Each scene shows the same named points in several views. A view is turned or mirrored, shifted and resized as a whole, has a little noise and may leave points out.
In the rows, zero is written as 128.

Scene 1
View 1
j9: 125 129 124 95 95 148 151 138 110 143 142 123 128 105 115 127 122 153
 112 110 145 134 133 145 167 95 147 137 146 100 103 129 119 134 136 116
 130 135 110 132 148 104 100 103 133 87
j177: 126 154 94 126 110 135 138 122 131 159 145 110 155 119 85 118 119 96 119
 125 128 96 130 145 134 142 139 143 166 108 97 115 126 168 125 117 133
 129 114 123 114 125 131 106 119 98
j705: 130 153 88 132 118 143 125 121 133 152 144 113 158 119 80 113 118 85 128
 134 135 97 126 132 139 148 135 145 158 111 106 109 127 161 116 110 131
 136 110 126 109 124 133 115 123 106
j14: 120 149 84 125 162 140 84 140 149 123 137 127 148 116 66 94 125 78 144
 155 124 117 104 131 158 157 113 144 128 136 134 122 146 159 94 105 139
 142 101 147 110 127 134 140 124 133
j827: 123 132 111 93 131 140 113 151 130 130 141 129 130 102 98 111 130 133
 126 126 125 139 116 148 169 118 125 136 131 122 122 139 138 149 120 113
 138 139 105 145 142 113 109 125 122 106
j721: 129 124 114 75 136 142 84 159 127 136 147 140 125 83 106 110 140 151 128
 127 124 132 112 156 180 113 119 132 122 117 134 137 131 150 114 111 132
 137 99 150 141 106 108 140 124 111
j276: 113 150 116 96 123 153 112 121 114 142 135 122 135 103 94 120 129 135
 119 127 157 92 130 146 171 97 140 139 146 93 114 106 94 142 110 114 120
 127 100 140 121 92 108 123 157 121
j716: 129 120 117 113 101 155 163 142 118 122 137 122 126 123 109 121 111 132
 122 117 143 166 123 127 170 108 143 143 133 124 108 142 151 116 133 111
 137 152 114 138 154 119 107 101 123 84
j517: 125 134 111 73 143 135 73 157 130 144 148 138 131 80 100 107 145 144 128
 128 119 117 112 163 174 118 116 130 130 112 134 130 122 164 111 112 132
 130 96 149 133 103 111 143 125 118
j595: 136 135 101 120 107 146 136 134 124 144 144 121 145 113 98 118 117 111
 125 125 132 126 124 132 154 134 137 143 149 114 107 123 137 144 124 109
 132 141 113 129 130 124 122 113 120 92
j650: 123 121 125 108 120 174 132 133 105 102 126 133 115 116 106 119 113 139
 132 129 175 154 120 114 195 84 141 146 113 117 128 126 129 93 107 103
 125 154 102 149 150 96 97 123 160 112
j416: 123 120 114 110 147 170 98 142 118 93 128 140 118 111 92 105 118 123 145
 143 164 158 107 112 201 103 125 147 100 131 147 130 141 99 92 96 128
 157 97 156 141 102 105 145 156 129
j152: 110 150 113 117 135 169 112 111 113 118 126 121 133 118 83 115 117 115
 132 141 179 104 124 121 181 99 140 148 129 105 124 101 101 118 91 105
 120 140 99 146 120 90 108 129 172 134
j40: 110 129 125 96 132 158 128 141 118 108 127 128 114 115 99 113 121 143
 128 129 155 152 117 134 189 91 135 140 113 120 126 135 129 114 113 112
 136 145 101 155 150 98 97 120 146 115
j950: 98 133 103 135 175 162 114 140 144 70 110 124 118 143 61 90 109 86 152
 159 156 173 100 109 192 124 118 151 94 156 144 142 163 103 88 102 148
 161 99 170 137 117 110 133 150 144
j676: 91 148 113 89 158 131 110 151 145 117 128 119 123 118 74 103 132 125 125
 138 124 135 113 163 170 116 122 136 124 128 125 142 131 155 115 125 151
 130 101 159 137 108 106 119 131 131
j835: 96 136 121 111 130 149 164 139 129 104 120 113 115 141 88 112 111 124
 123 129 147 167 121 135 174 101 139 144 124 129 112 148 144 116 127 121
 150 143 108 153 154 111 99 97 139 110
j589: 92 142 113 135 153 167 140 124 133 81 111 116 119 149 69 103 105 97 141
 151 169 160 113 110 186 108 133 152 107 140 127 132 142 100 98 109 143
 154 102 163 137 107 104 117 160 138
j498: 117 140 109 127 128 166 129 120 117 115 128 121 133 125 86 112 110 107
 133 138 166 127 122 115 174 110 139 149 128 116 120 115 125 117 101 104
 128 147 104 142 129 105 113 121 154 121
j856: 126 131 108 90 125 132 120 157 134 141 146 127 133 103 101 111 130 134
 120 123 111 140 117 154 160 126 126 135 137 120 116 145 143 159 131 118
 142 136 108 141 142 120 115 118 109 97
j320: 108 127 137 107 98 167 182 128 104 107 123 117 110 132 111 126 107 151
 114 115 174 164 132 125 186 72 156 144 128 111 105 136 126 91 132 115
 134 147 111 142 163 97 88 93 155 94
j56: 119 152 107 137 101 158 156 103 113 141 135 107 148 130 87 124 108 101
 120 127 165 100 135 121 151 115 151 149 157 100 99 101 110 132 116 111
 126 136 111 123 117 108 120 101 150 105
j826: 156 118 109 112 83 153 138 140 110 157 156 129 145 97 123 126 118 131
 121 110 136 128 127 129 154 123 144 141 153 104 104 122 138 139 133 104
 120 145 115 116 138 122 121 115 115 71
View 2
j14: 111 134 140 161 140 111 125 153 159 128 131 108 90 111 127 139 133 122
 117 142 138 121 118 90 74 117 135 118 152 167 86 134 134 118 193 118 97
 135 147 120 153 127 113 108 125 109
j40: 138 108 132 140 109 123 116 140 139 136 133 125 103 138 139 148 131 150
 135 154 127 121 143 144 167 132 131 118 111 157 125 118 127 126 145 144
 142 120 115 140 160 146 123 114 138 110
j835: 136 96 135 129 98 152 106 141 151 126 150 125 118 137 126 128 118 144
 125 129 105 122 133 131 160 132 124 114 96 157 139 127 129 132 140 141
 127 129 124 112 158 160 121 111 137 121
j856: 108 129 148 117 91 87 120 150 157 135 130 127 128 119 130 125 117 134
 124 135 141 105 129 113 155 127 152 142 125 133 108 121 140 104 159 142
 122 118 162 108 146 150 126 108 120 115
j721: 114 134 144 135 102 66 133 148 140 147 118 123 103 126 140 145 136 140
 142 151 153 97 140 126 162 125 158 144 132 143 93 115 131 101 161 142
 136 109 147 140 157 137 125 118 121 100
j320: 153 94 129 117 97 158 92 128 146 128 145 144 129 142 137 145 107 161 122
 174 107 142 151 159 203 144 121 102 90 146 158 113 135 128 124 152 157
 128 107 126 153 163 133 103 143 122
j650: 151 99 122 143 125 135 110 133 141 140 130 128 101 132 151 157 128 159
 130 181 127 142 147 151 169 137 125 103 109 155 131 112 127 125 143 148
 150 114 99 143 149 140 125 109 141 108
j676: 115 130 149 142 97 103 128 153 140 125 135 120 103 142 116 136 133 127
 138 124 130 94 133 121 142 119 143 137 121 161 108 130 125 123 159 131
 120 132 147 134 175 149 119 119 128 113
j705: 104 152 150 125 130 118 105 143 171 111 133 137 131 107 122 134 94 124
 90 176 141 134 127 93 106 124 138 115 160 139 104 126 156 103 184 124
 108 154 165 102 141 142 129 87 120 127
j595: 115 131 141 114 114 115 105 140 167 127 134 135 136 107 135 131 100 138
 104 167 140 134 128 109 140 130 142 121 137 130 113 120 150 102 166 139
 121 131 155 100 136 147 130 94 123 119
j498: 135 119 131 147 138 143 107 137 153 127 135 128 105 125 136 153 118 141
 115 180 125 144 140 126 126 133 121 99 132 158 120 123 136 125 164 133
 129 139 117 130 150 138 124 100 137 114
j177: 102 156 156 112 117 118 102 143 171 108 135 143 143 111 115 129 86 120
 90 171 139 128 130 97 123 126 143 121 153 130 109 125 159 100 178 127
 112 159 174 96 144 152 134 87 118 131
j589: 148 91 124 164 135 172 109 142 148 127 149 111 88 132 131 142 139 144
 126 140 102 141 130 126 112 128 109 92 107 181 132 133 122 146 157 130
 122 132 100 131 159 141 111 110 143 113
j716: 132 97 129 112 101 133 100 135 162 136 140 131 135 117 143 128 110 154
 115 151 122 135 131 130 173 138 135 117 104 132 136 116 142 114 141 151
 135 113 131 100 132 156 128 102 130 119
j9: 125 129 144 106 93 111 102 132 150 127 131 149 139 131 132 142 98 145
 117 179 137 125 150 142 196 136 143 125 119 126 130 111 146 106 141 148
 147 133 143 120 150 159 139 99 128 122
j56: 125 144 145 121 131 149 91 132 162 103 138 150 134 121 123 149 85 131 89
 204 129 153 145 120 136 134 124 95 145 142 128 122 156 115 167 127 127
 167 141 113 148 150 134 84 133 133
j950: 144 79 117 181 140 155 122 150 150 142 145 92 71 123 138 136 161 143 136
 116 106 131 115 114 87 123 114 100 106 189 116 135 112 147 168 130 107
 111 99 128 155 129 101 122 140 101
j276: 121 159 151 134 119 106 114 138 141 114 125 148 112 142 123 163 108 130
 119 200 146 123 158 137 156 129 137 116 150 150 110 118 142 111 165 130
 142 157 140 151 171 143 133 100 131 121
j517: 107 149 150 139 105 57 137 151 140 138 117 125 101 132 133 149 133 131
 140 154 160 94 141 122 151 122 159 147 144 143 86 118 132 102 171 136
 130 120 157 146 163 133 125 116 120 102
j416: 145 97 118 169 136 119 125 143 138 151 125 108 76 129 152 158 155 155
 144 159 132 130 137 139 133 130 128 110 117 171 110 118 116 129 158 142
 137 103 98 153 153 123 112 120 138 93
j826: 115 130 138 98 109 100 101 135 167 138 125 143 151 100 150 136 92 151
 101 186 149 138 134 121 171 138 149 124 134 109 118 108 158 91 158 150
 137 116 155 97 122 147 138 92 119 118
j152: 136 139 138 156 145 134 111 135 142 117 129 134 93 138 131 170 120 137
 120 204 133 141 154 136 130 129 121 96 145 168 115 120 137 123 167 126
 138 154 116 155 167 132 125 101 140 114
j827: 115 126 142 129 102 91 122 147 149 136 129 124 115 123 132 136 125 139
 130 143 141 109 132 120 151 127 147 136 126 142 107 119 132 109 159 139
 128 118 148 123 152 144 125 111 124 110
View 3
j950: 122 97 123 149 100 107 117 117 129 134 141 115 136 144 137 141 117 117
 157 150 143 112 105 121 96 145 114 137 107 172 121 115 142 118 114 137
 113 145 151 112 142 140 137 160 113 92
j276: 141 137 107 103 154 149 129 122 135 137 122 115 129 139 143 147 119 105
 141 131 114 133 128 112 152 133 111 138 126 117 103 123 133 152 107 123
 151 113 124 124 143 117 121 155 138 112
j721: 138 122 115 109 154 146 115 104 124 138 148 131 118 128 125 127 112 115
 131 122 138 137 130 113 141 142 120 143 107 132 105 109 121 145 95 118
 139 131 108 124 127 119 115 143 102 93
j517: 143 126 112 105 157 147 121 105 124 141 145 132 124 134 134 131 116 121
 131 118 131 138 128 114 148 143 121 136 108 130 97 107 128 147 99 124
 142 134 101 123 127 115 114 140 102 91
j589: 125 108 120 144 109 118 122 124 131 129 128 107 137 141 135 141 114 108
 156 154 136 115 110 119 106 137 108 140 119 157 123 129 140 122 114 130
 119 131 158 115 147 138 135 165 137 107
j498: 120 118 116 122 133 129 125 124 134 131 124 111 126 142 143 151 122 104
 145 142 127 127 121 120 128 136 109 139 119 136 121 128 131 142 115 128
 134 116 146 120 141 134 135 164 138 109
j595: 114 118 120 115 155 133 127 120 130 118 129 120 120 140 138 133 123 114
 115 122 136 143 125 127 149 133 112 126 115 118 116 130 115 153 120 128
 128 111 135 124 115 137 128 151 135 108
j856: 129 119 119 118 156 139 122 110 122 120 142 127 121 129 124 115 112 122
 115 119 144 142 124 123 148 136 119 128 110 124 109 123 116 143 110 127
 124 125 119 125 113 129 117 138 121 101
j320: 126 127 118 131 146 151 112 120 129 118 118 104 112 115 108 125 93 95
 145 156 144 124 128 111 127 123 104 157 132 127 135 148 115 134 100 105
 124 105 158 128 145 135 126 167 161 130
j826: 106 122 121 104 171 141 119 118 130 118 129 122 102 129 126 134 123 106
 111 120 141 150 137 124 155 132 112 136 113 108 124 132 101 161 112 118
 133 99 135 128 110 136 129 155 135 112
j716: 113 114 123 127 149 136 114 118 127 114 130 116 110 122 115 121 106 107
 125 136 152 134 127 122 134 130 110 142 117 126 131 140 107 139 109 116
 118 109 149 125 121 141 127 156 143 117
j676: 148 121 115 129 134 138 127 112 121 128 139 121 142 137 131 116 107 126
 134 130 136 128 112 120 138 136 119 127 115 140 99 118 138 130 109 131
 127 139 117 121 133 124 113 137 122 98
j177: 119 127 116 111 158 133 139 127 131 114 123 116 134 150 151 134 130 121
 110 115 124 147 120 132 165 129 113 110 118 110 106 134 122 158 132 140
 132 109 132 122 113 135 126 144 146 110
j40: 135 120 116 126 138 142 114 113 127 132 132 115 120 123 118 131 105 105
 147 143 139 125 125 111 124 135 112 151 119 139 119 125 125 133 98 115
 130 125 136 124 142 127 123 158 130 109
j9: 129 132 115 112 165 155 118 116 128 120 124 116 113 121 118 124 104 104
 125 133 138 139 133 116 151 127 111 143 124 111 120 137 111 149 102 110
 134 105 133 129 129 126 120 153 146 121
j416: 123 109 118 124 125 125 109 112 131 143 139 120 117 133 129 151 118 104
 158 146 140 121 125 111 107 145 111 156 109 155 124 111 130 134 98 119
 132 131 139 118 144 130 135 167 109 97
j827: 132 119 118 119 150 140 120 110 124 127 140 125 122 131 126 125 112 117
 126 126 139 137 124 119 141 137 117 134 111 131 110 119 121 142 105 124
 129 127 120 124 122 126 119 143 119 100
j835: 131 116 121 140 132 136 120 118 124 115 129 110 130 125 116 114 99 112
 137 144 148 124 115 120 126 128 111 137 123 138 123 139 125 126 109 121
 114 123 149 122 136 138 122 152 146 115
j152: 133 130 109 111 135 137 128 126 139 141 119 110 130 145 151 162 124 101
 156 143 113 124 124 112 132 137 107 143 124 134 112 123 141 147 108 124
 148 117 139 120 153 123 133 167 138 110
View 4
j835: 141 130 131 112 124 127 148 124 134 118 136 126 145 118 97 110 146 122
 111 112 134 127 152 140 133 91 144 130 144 140 104 122 130 127 112 134
 143 130 123 127 112 129 116 105 120 105
j650: 134 138 136 130 116 133 147 131 125 129 126 110 168 120 101 113 121 142
 130 114 134 116 151 129 154 96 119 110 142 146 106 135 145 121 99 142
 148 139 121 139 136 147 119 120 119 120
j9: 121 137 134 125 143 133 140 143 132 128 137 104 137 128 104 105 134 141
 124 118 137 144 115 139 145 94 143 106 122 142 107 136 139 121 116 146
 120 133 154 138 123 120 116 107 103 126
j950: 149 123 125 127 109 123 152 101 139 131 118 146 158 115 113 118 136 125
 101 112 136 80 175 115 131 115 121 153 163 143 100 107 130 146 112 121
 172 123 86 127 132 162 133 126 149 107
j517: 113 124 135 152 140 144 146 124 148 152 115 113 133 115 124 107 129 161
 98 126 144 121 102 105 139 119 137 127 131 135 126 113 141 140 139 136
 134 98 141 120 147 127 136 125 108 149
j56: 136 138 107 134 150 110 132 127 128 119 151 116 140 151 119 99 136 128
 111 111 144 125 117 138 146 120 144 104 115 141 94 124 132 133 122 152
 120 164 149 168 110 139 131 122 139 118
j589: 154 128 123 126 112 118 149 110 129 123 129 134 164 122 105 113 137 121
 106 109 136 100 170 126 139 111 131 134 153 140 103 115 132 134 108 133
 161 142 101 140 117 152 128 124 145 103
j320: 141 141 137 112 120 130 146 140 119 114 140 106 164 122 86 110 136 128
 134 110 131 140 154 147 150 80 136 103 138 144 104 142 143 110 94 147
 135 149 133 140 115 127 107 106 109 106
j40: 134 132 136 132 118 137 149 127 132 132 124 115 158 115 102 113 132 142
 116 115 135 122 144 124 146 98 132 120 143 140 115 126 141 125 110 140
 146 124 125 129 131 133 123 118 114 122
j498: 137 134 119 136 130 119 140 120 130 128 134 122 153 133 115 109 129 133
 114 113 139 109 140 127 146 117 131 117 134 143 100 121 136 134 114 142
 142 146 124 151 125 149 131 128 139 119
j705: 122 130 106 137 161 110 130 118 145 131 143 127 113 147 133 100 140 131
 101 117 147 112 101 129 133 131 144 124 114 142 94 112 123 151 139 139
 119 140 148 155 120 141 140 120 141 128
j826: 102 139 126 121 158 127 133 143 138 133 139 109 115 134 116 106 129 139
 135 119 139 125 102 145 139 102 130 109 109 155 87 138 134 138 118 140
 109 132 155 142 136 138 121 106 111 134
j276: 133 134 123 155 139 127 140 127 132 136 135 106 152 136 118 101 129 152
 103 117 144 132 110 118 154 122 145 105 124 134 122 120 142 127 129 155
 129 140 149 152 123 126 134 132 123 135
j856: 112 126 132 127 147 136 143 128 149 137 127 121 115 119 116 109 141 140
 108 122 139 125 109 127 127 103 142 132 128 141 108 118 129 143 134 130
 125 106 143 120 133 125 126 105 107 131
j152: 145 135 117 155 126 120 140 119 126 133 132 114 170 137 118 104 123 146
 106 113 143 114 134 115 158 128 132 106 134 136 115 120 144 128 117 152
 145 153 130 159 124 147 135 141 139 128
j716: 121 136 133 108 137 129 142 136 133 121 136 118 131 122 101 113 139 127
 131 115 134 124 138 147 134 88 132 120 129 152 90 135 131 131 108 133
 128 131 134 132 125 136 114 99 112 113
j14: 130 120 112 146 141 118 141 103 149 142 124 142 126 131 136 107 136 136
 87 119 146 88 122 109 128 137 135 145 136 139 104 99 126 159 140 128
 145 120 118 138 135 153 147 131 149 129
j827: 118 127 135 132 139 135 144 126 146 138 124 119 130 119 116 111 136 145
 109 121 138 120 118 123 133 106 137 128 133 142 111 118 134 139 130 133
 133 110 136 122 135 130 128 113 111 132
j721: 110 126 140 145 134 145 147 128 147 149 114 112 135 112 117 111 128 157
 110 123 140 120 111 112 140 109 132 127 133 140 121 120 143 137 130 133
 135 98 136 117 149 130 131 120 103 144
View 5
j826: 140 128 126 118 127 134 150 122 111 123 104 127 155 148 117 137 113 148
 129 105 112 150 122 138 151 159 146 121 151 145 145 120 128 124 139 137
 169 125 116 137 111 126 110 152 134 109
j152: 124 111 139 151 127 141 130 130 136 131 161 130 136 131 136 143 123 125
 127 106 137 139 108 135 155 139 124 112 151 103 138 106 147 125 111 118
 139 146 90 129 147 106 141 149 124 114
j320: 142 132 123 121 123 110 127 142 110 124 133 118 142 144 99 134 128 156
 126 114 121 130 137 144 143 140 153 149 132 116 156 122 175 144 135 121
 141 149 89 137 134 103 155 159 112 80
j650: 131 126 138 142 118 124 136 131 127 127 148 127 132 145 112 136 120 149
 138 119 120 130 116 156 154 124 145 138 145 115 149 108 166 132 132 121
 139 148 87 133 142 123 156 153 122 101
j716: 138 134 116 123 123 113 139 133 120 125 111 126 142 148 106 134 120 158
 124 117 114 138 133 143 142 130 152 146 142 137 150 127 142 132 138 133
 145 138 110 133 121 118 138 149 119 105
j950: 111 128 120 167 121 109 133 131 173 137 146 137 112 144 129 138 118 149
 126 135 126 125 112 154 140 74 131 151 149 118 141 120 128 115 119 123
 108 156 102 119 158 128 169 128 106 148
j676: 140 124 129 157 133 130 118 135 128 133 137 128 133 128 123 144 132 138
 102 122 123 135 119 145 150 105 122 146 141 142 142 111 114 140 107 138
 125 138 127 104 141 115 129 122 141 122
j517: 146 119 149 159 127 152 131 124 116 130 140 129 142 130 125 144 125 135
 116 117 112 142 105 156 165 120 123 129 151 155 140 94 116 136 115 143
 144 127 128 104 133 134 112 127 165 119
j416: 124 125 142 160 115 128 138 126 147 129 153 133 124 146 122 139 116 147
 141 127 118 130 104 164 158 101 137 139 154 121 143 103 150 121 128 124
 129 148 93 123 149 139 159 141 126 125
j856: 143 129 126 139 129 132 135 130 117 127 113 127 145 137 118 141 123 148
 110 117 112 143 124 145 151 125 134 141 145 157 146 116 111 135 125 143
 146 127 133 114 122 127 114 130 144 117
j276: 139 112 140 144 132 149 127 130 115 128 151 126 147 127 131 146 127 126
 116 102 130 143 113 133 159 152 123 112 148 120 139 102 138 135 110 128
 150 137 105 122 135 105 120 145 142 102
j827: 141 127 132 145 127 134 133 129 120 128 125 127 140 137 119 140 122 144
 117 118 114 141 117 150 154 119 133 139 147 150 145 110 121 133 125 140
 142 132 123 115 130 127 123 133 143 117
j56: 126 116 115 124 134 130 134 130 129 128 128 129 148 134 133 142 121 129
 116 96 137 147 126 113 141 163 130 106 147 111 139 127 130 121 118 122
 154 141 102 140 127 96 122 157 113 112
j589: 116 125 118 152 123 109 127 137 158 135 149 132 121 140 125 138 123 143
 123 125 132 128 120 140 139 101 134 144 143 107 144 123 142 122 118 118
 117 158 94 127 153 111 165 140 102 126
j498: 122 118 126 144 125 127 135 129 141 129 142 130 134 139 129 141 119 136
 127 111 131 137 114 137 146 130 133 123 149 112 141 117 140 121 120 122
 140 146 97 132 142 113 142 147 116 120
j721: 146 124 149 153 124 145 135 126 114 127 136 128 140 136 119 142 124 143
 121 120 109 140 108 162 164 118 130 137 151 156 144 97 125 136 123 143
 144 129 123 107 132 137 120 129 160 114
j14: 117 117 122 163 131 135 136 122 158 136 135 140 129 133 145 146 117 130
 114 118 129 143 106 134 148 108 116 122 157 134 131 116 92 111 110 133
 131 138 123 114 141 127 123 124 129 155
j9: 148 127 132 123 127 131 133 135 100 123 122 120 151 139 108 138 126 147
 117 108 117 142 130 141 151 153 144 133 140 137 150 116 146 142 128 133
 155 133 110 128 121 110 123 150 135 89
j595: 132 125 118 129 129 129 143 125 127 128 113 130 147 140 125 139 117 144
 117 109 121 146 123 131 145 145 135 122 149 139 140 124 116 122 128 134
 154 131 120 131 120 119 115 144 127 122
j177: 132 119 111 128 139 135 136 127 126 129 110 130 152 131 136 145 120 131
 103 100 130 153 126 112 140 155 126 111 148 137 136 129 99 120 114 136
 156 129 129 128 117 104 100 140 127 127
j705: 124 117 114 135 135 136 140 122 138 129 117 133 148 133 142 144 118 128
 110 102 131 152 118 116 143 149 123 107 153 131 132 127 98 113 115 134
 153 129 123 130 123 109 104 139 125 136

Which points are out of place in each view (at most two, in the order of its rows)? Write - if all are in place.
view 1 => j14
view 2 => j676, j416
view 3 => -
view 4 => -
view 5 => -
